Each row is a point on a landscape with many peaks, with its height.
A climber steps from a point to the highest of its 2 nearest points, and stops where none of them is higher. Distance is the straight distance between rows; heights are no part of it.
Q163: 155 142 129 90 129 131 124 140 137 135 125 139 100 130 136 127 96 92 136 129 111 130 166 114 122 141 140 142 108 167 154 107 74 97 90 123 125 111 104 120 114 128 114 118 147 155 117 91 152  h=275
Q8: 138 148 104 130 101 105 130 114 120 134 116 146 142 126 116 113 150 132 111 105 145 116 111 136 121 121 140 162 116 126 127 126 130 116 158 133 138 134 99 131 157 127 146 134 108 101 119 137 156  h=482
Q805: 158 104 126 111 151 106 110 150 92 118 130 118 131 128 111 134 131 123 164 124 148 155 131 119 130 97 98 147 117 131 134 117 124 109 122 156 121 97 101 129 104 102 141 144 139 139 79 127 97  h=438
Q435: 119 113 109 147 123 137 109 123 115 151 145 110 129 130 136 131 133 130 113 103 120 120 140 142 118 135 134 134 140 115 142 137 113 133 134 150 130 104 131 109 119 118 161 108 108 110 152 134 132  h=194
Q683: 117 141 114 168 146 117 134 113 118 123 128 147 146 101 120 156 127 147 173 124 114 141 140 103 139 112 114 151 129 144 149 131 123 144 125 156 134 121 101 130 143 137 88 111 98 114 90 127 120  h=701
Q907: 123 106 111 127 137 137 138 139 116 150 140 105 99 126 140 147 138 140 101 120 117 132 165 117 134 148 117 110 123 139 147 133 121 141 119 135 126 127 130 134 116 127 93 141 133 136 114 125 113  h=463
Q981: 86 121 122 142 123 133 130 96 159 139 125 153 108 155 116 150 117 163 118 171 117 122 108 83 144 152 123 156 99 143 114 148 142 144 162 110 126 138 126 151 114 147 71 139 124 108 128 99 148  h=538
Q931: 173 154 126 109 123 109 129 151 125 130 113 156 130 129 149 141 110 135 141 132 146 149 114 123 119 106 131 139 104 147 111 103 100 113 134 117 126 158 96 142 165 112 131 150 149 156 104 140 140  h=345
Q695: 118 126 126 175 136 136 126 92 139 88 168 139 154 121 143 139 131 136 152 140 107 163 137 126 146 116 101 126 153 131 99 146 134 130 136 155 118 111 124 104 95 146 113 92 105 123 130 158 81  h=218
Q59: 104 133 142 109 121 142 160 114 185 135 104 137 101 134 109 108 84 121 95 139 111 111 128 116 149 142 143 103 127 157 132 156 133 159 119 89 140 134 146 151 137 137 103 136 140 125 120 97 150  h=405
Q417: 157 95 116 138 129 124 135 140 118 107 159 135 125 120 136 150 103 140 133 139 125 189 137 118 159 93 112 116 143 157 110 137 120 131 121 120 120 129 134 134 84 116 122 120 142 181 85 153 83  h=124
Q16: 111 128 154 149 128 130 109 142 123 119 124 130 136 118 128 112 161 121 136 113 133 109 130 157 106 124 116 128 132 79 120 123 153 105 132 122 112 133 146 106 134 142 170 125 119 105 176 145 118  h=202
Q469: 132 155 115 150 100 97 107 94 137 136 117 160 122 128 119 117 134 139 122 120 113 115 97 132 116 126 148 164 121 142 108 122 116 125 167 128 131 118 94 127 140 138 158 121 101 88 128 114 165  h=436
Q368: 115 111 136 121 146 136 108 140 65 135 135 90 131 116 119 99 133 141 93 112 149 80 106 156 105 157 135 115 152 107 130 131 137 132 122 157 142 130 146 124 137 150 164 142 107 96 167 92 154  h=579
Q761: 123 97 121 140 131 127 107 145 78 141 142 126 120 102 139 153 155 159 116 103 154 117 117 148 127 133 136 121 134 106 142 120 149 135 136 143 136 148 147 106 153 142 137 125 100 93 157 124 138  h=503
Q944: 107 87 114 114 149 167 136 143 116 131 157 99 113 141 125 127 109 140 103 138 126 112 123 124 110 151 120 68 146 133 147 143 137 173 114 139 145 149 155 166 117 160 108 122 136 116 137 100 137  h=564
Q489: 111 114 113 133 154 132 117 123 93 122 142 77 122 111 129 135 154 114 145 119 117 117 169 128 116 151 138 125 166 142 152 142 116 109 124 168 131 106 129 109 91 133 101 90 136 124 146 110 95  h=468
Q601: 139 146 168 137 114 106 102 144 128 110 128 139 134 111 136 116 154 110 137 106 136 109 134 168 117 129 121 136 115 87 124 91 131 90 122 121 115 137 127 91 125 126 177 122 125 130 172 153 138  h=195
Q66: 90 126 128 137 142 130 145 96 157 129 112 146 110 150 98 137 116 130 100 149 116 120 128 92 149 160 127 145 119 153 125 156 125 153 142 113 119 128 133 171 132 143 65 123 136 107 105 78 155  h=493
Q247: 149 144 129 152 112 121 126 107 147 109 127 116 158 115 134 106 146 105 137 100 115 137 120 151 113 129 128 143 123 109 102 117 120 107 162 128 114 129 128 124 122 113 167 121 129 135 132 188 107  h=175
Q882: 180 156 119 96 113 116 142 146 158 123 104 156 108 157 135 154 87 92 136 137 109 160 112 121 138 105 127 123 102 173 110 108 92 120 112 113 121 132 130 159 145 111 124 146 155 177 108 112 137  h=213
Q972: 101 107 129 127 125 150 168 142 128 145 130 123 133 181 107 130 124 116 114 126 133 105 139 127 128 138 127 80 147 112 151 145 154 186 93 119 138 124 168 167 139 129 134 113 133 135 128 125 128  h=225
Q283: 113 101 117 166 138 115 112 114 84 115 147 126 141 92 114 156 152 159 139 128 121 143 120 124 127 116 122 149 144 142 150 128 134 143 133 166 144 103 98 108 124 130 119 103 80 93 132 117 131  h=426
Q161: 170 153 170 126 96 83 120 151 131 102 112 170 132 108 136 125 144 117 141 118 151 137 107 175 114 111 136 154 107 102 124 86 117 91 121 116 123 141 117 100 147 113 182 117 126 138 143 147 143  h=224
Q950: 137 161 127 102 136 117 124 125 101 125 117 83 144 75 125 80 149 131 120 117 169 113 119 148 118 167 144 136 135 108 137 118 118 102 142 145 144 139 121 113 166 146 142 129 105 88 122 115 157  h=404
Q714: 148 144 124 151 129 111 152 120 130 111 140 120 155 120 138 126 144 122 154 116 124 136 137 127 123 111 105 146 124 133 110 125 128 111 146 149 112 119 117 139 109 120 126 141 125 132 98 141 96  h=172
Q237: 88 138 142 144 136 137 178 125 179 127 122 130 124 159 91 110 115 124 139 148 121 83 122 114 125 145 114 111 135 120 128 147 148 150 105 107 150 115 146 163 124 156 115 135 137 124 129 119 143  h=176
Q287: 113 128 122 106 156 145 117 137 91 128 137 65 123 115 131 103 140 117 113 109 153 93 136 132 105 154 120 115 154 129 134 127 135 111 117 163 132 129 134 132 126 152 134 142 125 107 154 96 134  h=516
Q34: 149 96 128 130 115 97 108 141 81 96 157 135 160 102 115 131 160 147 142 111 144 170 94 126 144 94 114 144 147 117 101 105 149 131 129 141 126 139 103 114 123 112 174 115 102 127 113 161 99  h=371
Q948: 113 108 122 146 151 155 130 124 118 120 124 128 138 94 130 139 156 140 167 129 140 107 137 146 114 128 122 117 149 96 146 140 154 141 106 126 146 137 136 125 150 155 123 106 106 106 143 127 130  h=84
Q877: 108 128 148 125 126 132 126 148 105 133 121 125 132 116 126 94 140 141 100 112 155 100 99 165 114 138 135 112 140 99 139 124 154 150 128 119 156 138 152 122 150 153 164 134 98 90 156 118 157  h=651
Q749: 155 106 128 120 128 96 109 154 75 114 141 115 148 112 107 139 159 141 151 114 161 151 112 126 122 104 107 146 129 105 119 105 133 116 129 156 130 110 106 117 128 120 161 135 108 121 105 140 106  h=399
Q458: 123 143 134 114 134 135 177 130 169 127 120 124 109 121 111 124 114 113 108 144 116 118 141 117 137 152 135 98 123 136 127 149 129 149 107 99 125 138 163 174 113 134 88 148 137 144 105 104 133  h=365
Q769: 104 108 131 152 136 130 108 117 97 103 162 125 146 107 126 143 140 158 149 149 107 155 123 115 130 109 106 149 143 135 129 129 140 128 117 175 132 83 98 116 93 135 115 110 96 110 120 132 99  h=394
Q175: 143 145 127 116 99 116 98 132 116 150 122 128 129 146 127 123 117 129 94 103 144 109 126 127 130 125 141 144 115 133 148 126 98 119 120 135 129 96 108 118 142 102 147 134 108 105 130 106 167  h=254
Q628: 112 124 137 145 109 118 123 132 139 135 109 163 118 141 152 149 126 146 122 132 120 125 127 148 144 103 154 137 119 108 125 127 152 149 138 102 125 147 132 113 152 112 141 130 133 125 153 168 146  h=255
Q959: 132 123 149 132 137 127 148 130 149 139 142 138 89 113 126 137 136 99 148 161 95 128 165 114 113 149 108 144 107 153 148 118 109 89 113 132 104 117 131 117 104 143 105 138 151 149 132 106 118  h=521
Q873: 151 159 126 122 99 126 121 128 135 129 120 142 125 144 151 126 106 128 126 121 128 129 115 125 130 111 147 137 118 140 118 109 113 125 150 117 122 130 124 137 147 97 148 146 129 145 128 144 148  h=328
Q879: 114 149 114 149 122 113 143 102 157 130 111 167 132 136 114 158 125 135 174 157 104 126 108 101 125 97 118 162 118 155 111 120 130 140 142 140 131 140 110 145 147 139 107 120 114 140 107 137 146  h=575
Q430: 144 154 135 102 118 120 155 145 128 132 96 130 162 170 128 110 131 97 122 107 161 100 120 122 131 127 131 138 97 108 143 121 136 121 123 112 139 125 124 134 167 112 136 153 142 132 114 148 138  h=502
Q259: 161 140 150 131 98 111 117 150 109 104 110 151 147 121 158 146 137 110 136 110 170 132 127 151 124 100 147 135 110 107 140 104 127 111 122 108 129 133 135 97 149 94 162 123 140 140 151 163 133  h=253
Q324: 122 148 126 109 164 132 113 113 96 117 128 64 139 75 127 106 153 123 123 116 154 106 118 141 117 165 131 136 157 130 123 123 119 100 145 164 133 126 116 142 142 153 116 141 125 87 138 108 138  h=458
Q349: 136 124 147 139 129 126 119 142 163 139 132 143 76 108 150 124 115 131 142 162 89 139 155 128 123 140 124 122 119 142 127 116 108 99 125 122 106 135 134 116 101 131 123 143 157 151 152 121 124  h=465
Q313: 118 127 118 137 149 124 117 121 117 138 149 93 116 107 125 118 132 123 124 124 110 109 156 132 110 146 115 136 134 140 141 142 104 95 141 162 110 117 128 124 89 143 103 131 131 135 142 115 100  h=523
Q563: 133 127 133 144 147 126 137 133 131 126 150 119 112 116 127 134 130 113 148 141 97 136 168 121 126 134 109 132 128 141 135 136 109 98 130 149 112 106 128 126 87 138 93 113 142 152 114 132 104  h=582
Q614: 155 102 132 133 117 126 145 150 132 125 131 140 106 138 144 172 112 120 139 144 113 177 146 111 162 95 124 118 128 153 125 138 110 131 126 109 108 137 135 126 111 111 125 132 149 187 112 141 101  h=141
Q676: 120 155 167 112 117 114 148 134 170 139 83 141 120 173 122 124 111 96 124 158 120 121 145 130 138 134 132 145 103 132 107 124 161 125 130 99 112 125 149 121 146 124 134 160 166 175 151 124 130  h=617
Q249: 154 130 136 126 116 136 127 149 109 132 124 125 142 124 144 133 141 109 149 106 146 129 150 140 135 116 134 119 116 111 144 123 118 112 112 137 126 110 125 111 138 103 151 128 145 143 138 154 118  h=287
Q321: 112 127 136 145 153 149 131 121 115 121 134 111 133 84 105 101 142 137 153 132 144 104 131 140 101 146 125 106 150 119 160 139 134 128 97 144 144 128 142 135 138 162 127 117 101 94 146 98 143  h=105
Q953: 106 139 159 124 114 129 134 113 177 152 109 161 94 156 135 132 98 135 109 177 101 117 129 123 132 148 133 122 110 128 94 129 159 140 152 115 107 148 133 113 122 118 127 160 159 138 166 123 138  h=624
Q545: 138 141 110 131 110 101 105 118 133 106 149 120 152 102 130 100 145 112 135 101 116 139 108 143 105 123 128 150 124 120 100 104 110 89 162 149 113 124 96 133 111 121 166 119 112 116 111 166 119  h=151
Q90: 79 115 138 127 128 148 129 131 144 148 100 143 124 146 103 142 118 142 129 142 137 99 139 137 143 127 147 110 139 105 156 142 149 167 85 96 132 121 135 121 156 143 125 126 135 103 146 109 157  h=45
Q710: 162 119 121 86 152 104 103 137 91 114 140 121 122 113 114 129 131 138 150 128 134 138 118 125 116 114 128 142 133 156 136 103 83 112 126 163 131 105 87 157 129 98 125 138 128 115 66 90 142  h=529
Q865: 144 87 121 114 125 140 86 128 96 130 161 112 131 135 131 129 123 137 113 112 140 169 118 130 146 98 123 126 144 117 126 133 116 131 120 125 135 103 129 116 86 70 155 116 138 153 107 146 85  h=150
Q498: 118 135 136 122 123 149 148 135 126 111 117 111 142 142 135 94 132 126 112 108 141 112 102 157 116 126 127 96 131 98 130 135 162 148 140 98 147 139 173 142 134 130 160 135 140 124 156 161 134  h=276
Q387: 135 145 139 108 135 130 139 129 116 109 128 98 150 99 148 82 150 130 109 114 153 122 102 155 119 152 131 110 130 85 111 123 153 120 151 110 139 149 152 148 142 143 154 140 129 110 145 164 128  h=311
Q538: 102 78 102 129 151 158 123 132 86 142 170 105 122 154 145 154 125 137 81 125 119 142 140 110 111 170 98 101 140 148 137 151 148 164 131 160 127 138 164 137 106 138 71 109 116 109 133 107 102  h=511
Q722: 172 126 105 104 140 115 117 149 120 134 131 138 116 127 136 153 119 139 148 141 126 156 117 106 142 101 123 124 107 161 121 108 99 136 122 128 120 139 100 159 139 118 121 151 144 166 77 120 133  h=382
Q272: 99 87 122 112 134 160 117 149 112 152 140 115 112 128 126 122 111 158 93 143 133 117 118 143 117 140 129 58 135 112 146 137 146 162 111 121 151 148 148 138 125 155 110 140 137 96 156 128 148  h=623
Q340: 123 90 110 127 156 150 137 139 104 136 153 93 120 141 137 134 131 122 99 114 133 127 139 121 121 144 105 86 148 135 132 137 143 153 119 139 130 147 171 155 112 142 88 128 129 131 124 119 108  h=515
Q954: 114 122 108 154 116 128 120 109 127 146 128 133 120 140 119 142 115 122 116 108 115 114 139 120 131 131 139 155 137 143 160 136 99 125 134 144 130 97 109 110 140 108 133 114 112 120 129 107 148  h=222
Q308: 107 131 151 155 111 123 106 98 174 135 127 162 101 155 139 138 122 162 124 179 97 132 118 103 116 137 112 133 84 130 88 119 151 124 156 128 108 142 130 124 112 131 119 158 136 120 156 118 133  h=661
Q155: 152 156 104 112 115 82 125 118 117 132 129 158 143 132 98 131 137 142 117 110 140 118 111 116 126 118 143 161 125 152 117 111 99 127 150 149 136 123 83 133 165 119 140 129 106 96 82 122 163  h=530
Q582: 148 163 142 78 113 147 133 131 140 141 107 99 127 130 152 93 106 114 87 123 144 121 144 135 136 151 139 110 113 131 139 121 116 131 122 89 138 128 142 120 140 118 112 159 140 134 122 136 127  h=396
Q992: 125 131 132 109 123 156 112 148 140 141 131 106 96 122 149 111 104 107 105 130 128 115 171 146 117 156 151 116 133 129 164 135 103 105 105 110 122 122 142 91 104 129 122 112 143 149 147 125 131  h=364
Q752: 120 120 117 152 138 123 104 117 125 79 177 114 159 106 132 136 141 142 150 112 115 164 125 124 152 111 104 130 157 119 94 131 144 125 142 152 132 134 101 105 86 137 142 95 103 117 133 159 88  h=239
Q853: 70 89 142 140 133 160 135 123 153 140 113 158 106 150 103 135 119 139 132 160 111 94 115 139 120 150 123 90 132 113 143 155 143 157 103 106 131 127 144 124 135 147 117 116 134 104 162 115 150  h=29
Q532: 167 113 125 127 107 137 143 157 142 144 120 130 111 150 149 160 103 91 121 133 118 155 159 112 143 125 143 116 120 155 139 123 107 131 109 109 100 124 149 125 127 101 127 122 167 183 112 141 115  h=161
Q829: 126 126 114 154 121 131 122 113 138 121 137 133 143 117 150 124 141 143 134 102 116 142 133 142 127 113 133 130 145 107 105 132 143 118 149 117 118 141 135 115 120 116 153 111 118 126 143 176 110  h=200
Q167: 165 175 114 90 132 118 123 131 147 121 111 144 100 133 139 131 82 91 141 142 104 137 138 114 139 123 142 129 112 180 129 109 71 112 105 111 122 132 123 135 145 129 114 117 156 160 127 103 151  h=242
Q128: 140 97 104 126 124 135 120 127 95 127 160 125 147 151 111 130 122 127 131 110 128 175 144 131 147 101 137 125 167 142 123 144 125 134 106 130 136 97 136 110 80 80 143 94 128 165 99 156 77  h=132
Q515: 115 98 104 163 119 132 118 123 96 128 155 125 142 95 127 152 160 164 130 111 133 137 98 138 133 130 137 130 145 126 134 131 143 138 146 149 143 135 110 114 125 135 127 102 87 98 149 137 126  h=459
Q881: 100 144 146 122 144 145 146 129 123 115 124 127 133 110 85 79 143 139 136 136 143 91 115 127 113 139 116 121 133 120 152 140 132 132 106 127 156 109 130 132 144 175 151 133 101 78 148 85 164  h=128
Q986: 137 151 149 97 109 118 164 140 144 140 78 134 142 177 126 123 108 101 116 134 156 120 141 118 138 111 131 148 104 116 119 125 149 128 120 99 122 129 135 122 162 115 125 154 157 169 129 129 138  h=558
Q11: 130 115 106 116 143 145 110 132 112 141 135 85 109 109 145 140 126 103 123 110 122 118 171 131 115 149 166 113 151 127 161 141 103 103 107 144 133 116 133 111 108 119 112 86 139 143 139 131 117  h=418
Q627: 154 114 124 119 164 111 114 146 108 114 142 120 116 113 115 132 122 126 162 132 126 145 145 126 121 98 122 145 141 148 147 102 88 107 105 164 135 106 86 136 104 112 125 126 136 128 74 93 109  h=483
Q570: 114 120 116 167 113 134 146 108 171 134 128 156 111 132 142 157 113 138 149 161 86 147 129 107 138 127 118 133 128 133 122 145 129 136 123 128 119 147 134 127 124 135 98 123 131 142 130 139 120  h=478
Q651: 143 167 130 111 93 121 112 121 130 148 100 136 139 156 137 110 106 120 94 117 141 109 114 135 138 118 151 157 109 124 130 120 125 148 137 98 140 122 122 103 153 101 143 141 126 124 130 123 167  h=291
Q379: 156 120 114 119 129 113 107 138 95 105 155 89 182 113 125 119 134 115 149 89 143 155 111 131 145 104 133 125 150 115 103 115 122 117 143 152 132 115 115 99 89 101 161 100 146 143 113 169 74  h=317
Q39: 91 146 137 132 154 143 156 105 152 124 130 130 130 132 79 85 134 125 136 142 125 89 124 111 112 147 115 119 122 134 138 154 134 134 115 121 144 110 129 153 133 170 115 140 133 93 136 95 153  h=152
Q139: 152 148 103 103 139 92 107 120 104 118 132 128 137 113 113 114 116 141 121 111 136 132 125 109 112 113 148 159 128 170 132 109 69 116 131 166 132 117 85 142 150 125 119 131 114 97 91 88 166  h=589
Q811: 131 121 123 161 121 124 135 120 158 126 140 160 123 153 131 147 104 143 148 146 93 165 108 104 135 93 128 137 133 141 109 134 126 150 137 134 120 127 119 143 117 115 129 116 129 148 96 150 120  h=435
Q348: 137 124 109 135 151 130 105 102 129 92 162 105 162 109 129 134 129 127 163 108 120 162 140 130 147 104 142 123 177 121 92 141 117 117 137 151 136 118 113 105 74 126 123 79 132 144 126 161 81  h=264
Q938: 100 121 142 113 141 150 128 149 110 134 134 120 122 141 125 107 106 149 100 136 148 91 109 147 109 132 133 73 131 111 134 130 133 164 117 114 159 141 145 143 129 158 150 138 117 95 152 108 156  h=578
Q705: 175 143 130 96 110 130 144 156 143 136 107 128 116 150 152 150 103 92 117 128 129 151 149 123 143 138 130 127 91 153 142 117 91 102 110 104 111 140 134 134 143 112 128 139 150 177 110 125 132  h=185
Q783: 138 124 122 154 103 120 123 116 154 116 127 150 126 146 135 140 108 144 126 130 104 173 83 110 136 74 139 134 131 133 80 117 122 155 158 114 125 146 127 156 115 86 160 133 134 161 107 164 123  h=398
Q414: 103 125 138 154 115 121 126 122 139 133 116 152 134 131 142 124 158 140 117 124 129 117 115 160 114 119 144 128 118 93 125 124 155 124 157 105 123 143 139 111 146 123 150 117 119 108 159 163 128  h=230
Q230: 112 147 126 111 127 130 130 94 177 133 92 151 111 152 107 109 97 133 99 160 102 116 119 102 159 146 147 136 125 165 110 163 131 153 133 94 134 140 137 148 136 146 100 130 149 107 131 81 163  h=447
Q13: 149 112 118 122 145 112 136 147 116 131 137 126 107 121 135 155 140 145 131 141 127 146 161 106 147 129 123 131 107 158 140 121 107 135 122 140 111 136 104 149 129 121 99 161 134 141 98 115 119  h=419
Q856: 131 153 136 103 111 148 128 132 152 143 112 125 104 136 135 106 95 98 104 143 98 119 156 122 123 154 129 135 125 159 161 131 96 115 105 105 127 114 122 107 131 131 122 114 143 150 127 104 143  h=316
Q357: 131 113 144 142 113 104 110 156 94 127 136 139 120 79 133 140 174 157 134 120 150 139 118 152 123 142 129 132 115 92 125 100 149 116 142 132 119 159 125 108 140 145 136 132 113 100 165 144 129  h=457
Q567: 105 133 110 162 109 131 120 102 158 136 117 158 123 134 138 130 136 162 112 137 107 116 95 134 117 135 139 143 122 128 115 140 138 144 168 120 126 139 111 128 128 144 136 121 100 93 141 125 147  h=393
Q533: 148 133 122 116 132 129 133 137 98 128 120 104 144 108 142 118 154 120 143 96 169 114 132 143 130 143 135 134 127 91 156 120 121 111 113 142 124 129 131 122 160 128 138 131 122 115 131 135 131  h=323
Q56: 108 136 126 158 121 132 150 97 167 139 97 167 133 149 115 147 133 118 173 157 102 120 124 106 138 122 116 148 129 122 114 147 145 133 138 117 121 134 127 130 140 126 112 118 135 147 128 142 132  h=524
Q261: 131 141 146 105 143 127 176 138 179 137 91 130 131 136 104 127 121 90 140 135 127 127 145 115 138 134 121 119 109 135 132 139 139 127 96 101 122 137 144 170 152 149 92 150 151 160 91 103 127  h=334
Q842: 156 104 114 114 153 135 117 130 103 102 143 140 149 129 123 138 110 124 144 120 131 175 119 126 153 92 118 132 155 145 138 136 119 127 109 134 131 99 122 120 101 101 134 108 142 184 55 148 86  h=113
Q670: 118 137 148 130 135 144 169 130 158 145 117 134 128 139 109 122 142 90 151 147 126 108 150 118 131 133 104 127 117 110 135 145 148 109 112 125 125 122 150 154 133 136 111 146 138 154 113 124 114  h=377
Q23: 117 155 120 148 115 136 154 102 174 142 112 148 137 144 122 124 119 104 151 124 94 115 133 132 119 127 128 148 133 134 141 148 121 116 131 122 115 112 126 127 135 121 119 120 129 141 128 119 127  h=473
Q989: 124 125 166 122 106 122 159 124 174 145 103 152 101 167 136 160 102 115 114 174 113 143 137 122 142 128 142 120 118 136 102 119 151 132 137 112 84 147 150 121 120 105 128 153 165 166 162 124 120  h=692
Q893: 85 74 108 142 152 145 107 134 96 131 163 95 104 130 146 158 126 156 98 144 122 144 154 112 107 159 113 100 141 146 147 142 131 140 129 159 127 128 130 121 99 144 71 105 103 111 144 99 111  h=553
Q905: 103 126 133 160 130 131 139 103 159 137 133 148 115 145 125 142 138 155 132 168 107 119 107 95 123 155 108 148 92 120 95 133 156 142 168 124 126 142 137 141 114 144 95 152 130 120 134 134 114  h=592
Q300: 95 86 115 148 141 159 95 132 93 144 142 112 110 139 132 149 133 158 108 158 128 118 117 114 102 152 107 95 128 121 149 147 147 145 126 159 126 133 138 129 123 158 86 122 104 97 165 105 129  h=608
Q79: 133 95 113 135 112 127 103 125 93 138 158 123 136 131 121 137 132 137 127 97 129 142 114 133 132 106 129 136 146 130 141 125 120 129 128 149 130 89 119 114 99 95 163 111 112 129 134 132 115  h=171
Q92: 156 131 110 132 143 116 132 128 105 97 157 90 174 112 131 135 132 122 145 99 141 165 138 126 146 111 129 118 154 134 100 139 117 115 145 155 127 119 120 110 70 119 112 104 147 155 109 149 60  h=289
Q87: 139 152 148 105 116 128 112 129 146 131 86 158 119 116 130 110 130 157 107 152 145 118 114 134 131 128 153 143 110 128 111 128 172 146 144 79 151 161 134 116 164 144 135 137 115 110 144 122 165  h=319
Q794: 109 121 144 129 152 144 128 141 120 143 106 145 122 106 126 142 139 138 150 123 138 102 144 158 128 116 140 108 144 97 165 141 143 140 87 103 146 135 142 112 163 132 130 117 117 109 157 113 148  h=64
Q866: 124 123 130 170 128 120 137 106 142 109 155 133 148 131 119 129 144 128 147 133 98 152 123 125 127 105 84 149 134 132 99 125 136 116 160 158 122 112 116 119 84 129 133 126 108 133 101 146 86  h=193
Q119: 118 154 147 118 98 117 111 113 158 139 89 176 111 141 141 139 113 139 114 149 118 129 116 133 140 106 156 146 104 126 100 119 152 153 152 82 132 158 121 115 159 116 140 131 138 129 159 129 164  h=285
Q440: 111 153 135 135 129 136 168 98 178 140 114 140 126 136 115 94 123 96 132 141 107 97 145 121 122 142 118 139 129 138 123 151 139 109 127 114 116 108 153 139 123 144 105 144 142 134 115 102 133  h=423
Q608: 147 160 136 100 120 115 112 120 112 119 129 77 147 91 148 88 154 123 118 96 162 112 99 142 124 160 134 133 129 102 107 106 130 98 156 144 117 149 124 120 138 144 156 146 127 107 139 144 131  h=354
Q513: 147 145 123 81 115 129 137 119 125 143 98 108 136 155 136 114 127 114 88 112 162 104 140 119 141 138 129 120 107 119 146 127 122 131 116 113 133 127 130 131 170 113 116 154 139 130 121 118 136  h=448
Q833: 142 135 156 97 128 136 126 152 140 135 104 106 112 120 158 107 117 112 111 127 146 133 153 137 132 146 124 108 99 120 135 118 122 100 116 96 115 147 145 115 119 134 117 171 152 161 146 143 106  h=343
Q80: 114 140 140 137 126 137 118 113 144 138 117 150 112 115 133 100 124 163 115 143 125 110 103 131 121 137 144 136 113 131 116 142 147 130 144 99 142 150 114 122 145 145 137 136 106 90 150 129 156  h=356
Q206: 102 126 133 130 139 150 165 145 129 134 120 123 148 167 126 108 125 122 116 112 145 99 118 136 135 115 125 96 137 97 138 136 165 174 110 103 147 124 170 151 146 122 147 138 141 131 140 155 139  h=250
Q231: 91 126 127 137 140 154 168 114 149 155 111 111 134 181 97 133 127 102 119 125 126 97 140 117 136 151 126 122 143 118 147 147 147 155 97 116 129 99 159 156 136 139 113 122 131 131 121 116 130  h=201
Q508: 121 141 114 149 150 117 146 105 139 125 117 156 148 132 99 153 129 129 165 141 120 133 139 92 149 119 113 160 125 152 121 131 128 140 127 127 121 147 104 152 148 137 85 125 130 129 75 119 132  h=632
Q481: 162 146 109 115 124 110 150 151 119 116 126 124 149 138 137 140 129 99 138 102 132 145 121 120 126 108 118 131 106 146 127 117 99 106 145 149 116 127 114 139 117 101 131 149 139 144 73 147 102  h=148
Q681: 142 116 119 118 127 104 96 139 81 98 175 98 168 105 114 142 154 140 144 86 150 165 105 142 148 113 124 137 156 106 85 110 141 126 148 140 134 132 102 102 105 110 172 96 118 134 136 164 107  h=346
Q310: 132 131 161 102 143 145 132 149 135 136 136 101 113 124 149 95 129 116 114 153 143 116 142 134 110 145 105 95 112 107 126 123 146 118 116 108 137 139 171 134 117 147 128 165 145 143 158 131 111  h=299
Q369: 136 148 106 135 95 113 106 120 159 118 124 166 118 159 132 139 98 128 132 122 114 161 90 127 123 92 155 137 121 143 106 97 112 145 135 102 126 132 121 160 140 101 164 130 124 151 118 144 156  h=363
Q572: 143 148 133 103 118 118 134 136 103 118 113 125 150 84 151 107 147 121 133 101 173 109 112 167 119 151 160 135 136 94 142 113 123 109 131 124 140 150 123 106 178 129 140 119 117 110 131 138 143  h=358
Q289: 108 86 111 136 143 154 98 139 88 136 152 105 111 107 136 157 161 151 121 127 139 114 134 137 118 139 121 108 142 114 139 140 137 127 115 159 125 130 137 111 123 139 116 117 107 91 171 108 124  h=552

Call two points neighbours if one is among the 2 nearest of the other. Go from one point of each pair to the other, from neighbour to neighbour, staying as high as possible. Name the lowest point that can't be avoided.
Q563 / Q139 -> Q842
Q877 / Q272 -> Q938
Q300 / Q877 -> Q538
Q308 / Q683 -> Q261
Q308 / Q989 -> Q953

For each start below, name the point where the climber stops.
Q532 -> Q563
Q931 -> Q272
Q310 -> Q989
Q458 -> Q308
Q545 -> Q139
Q833 -> Q989
Q695 -> Q139
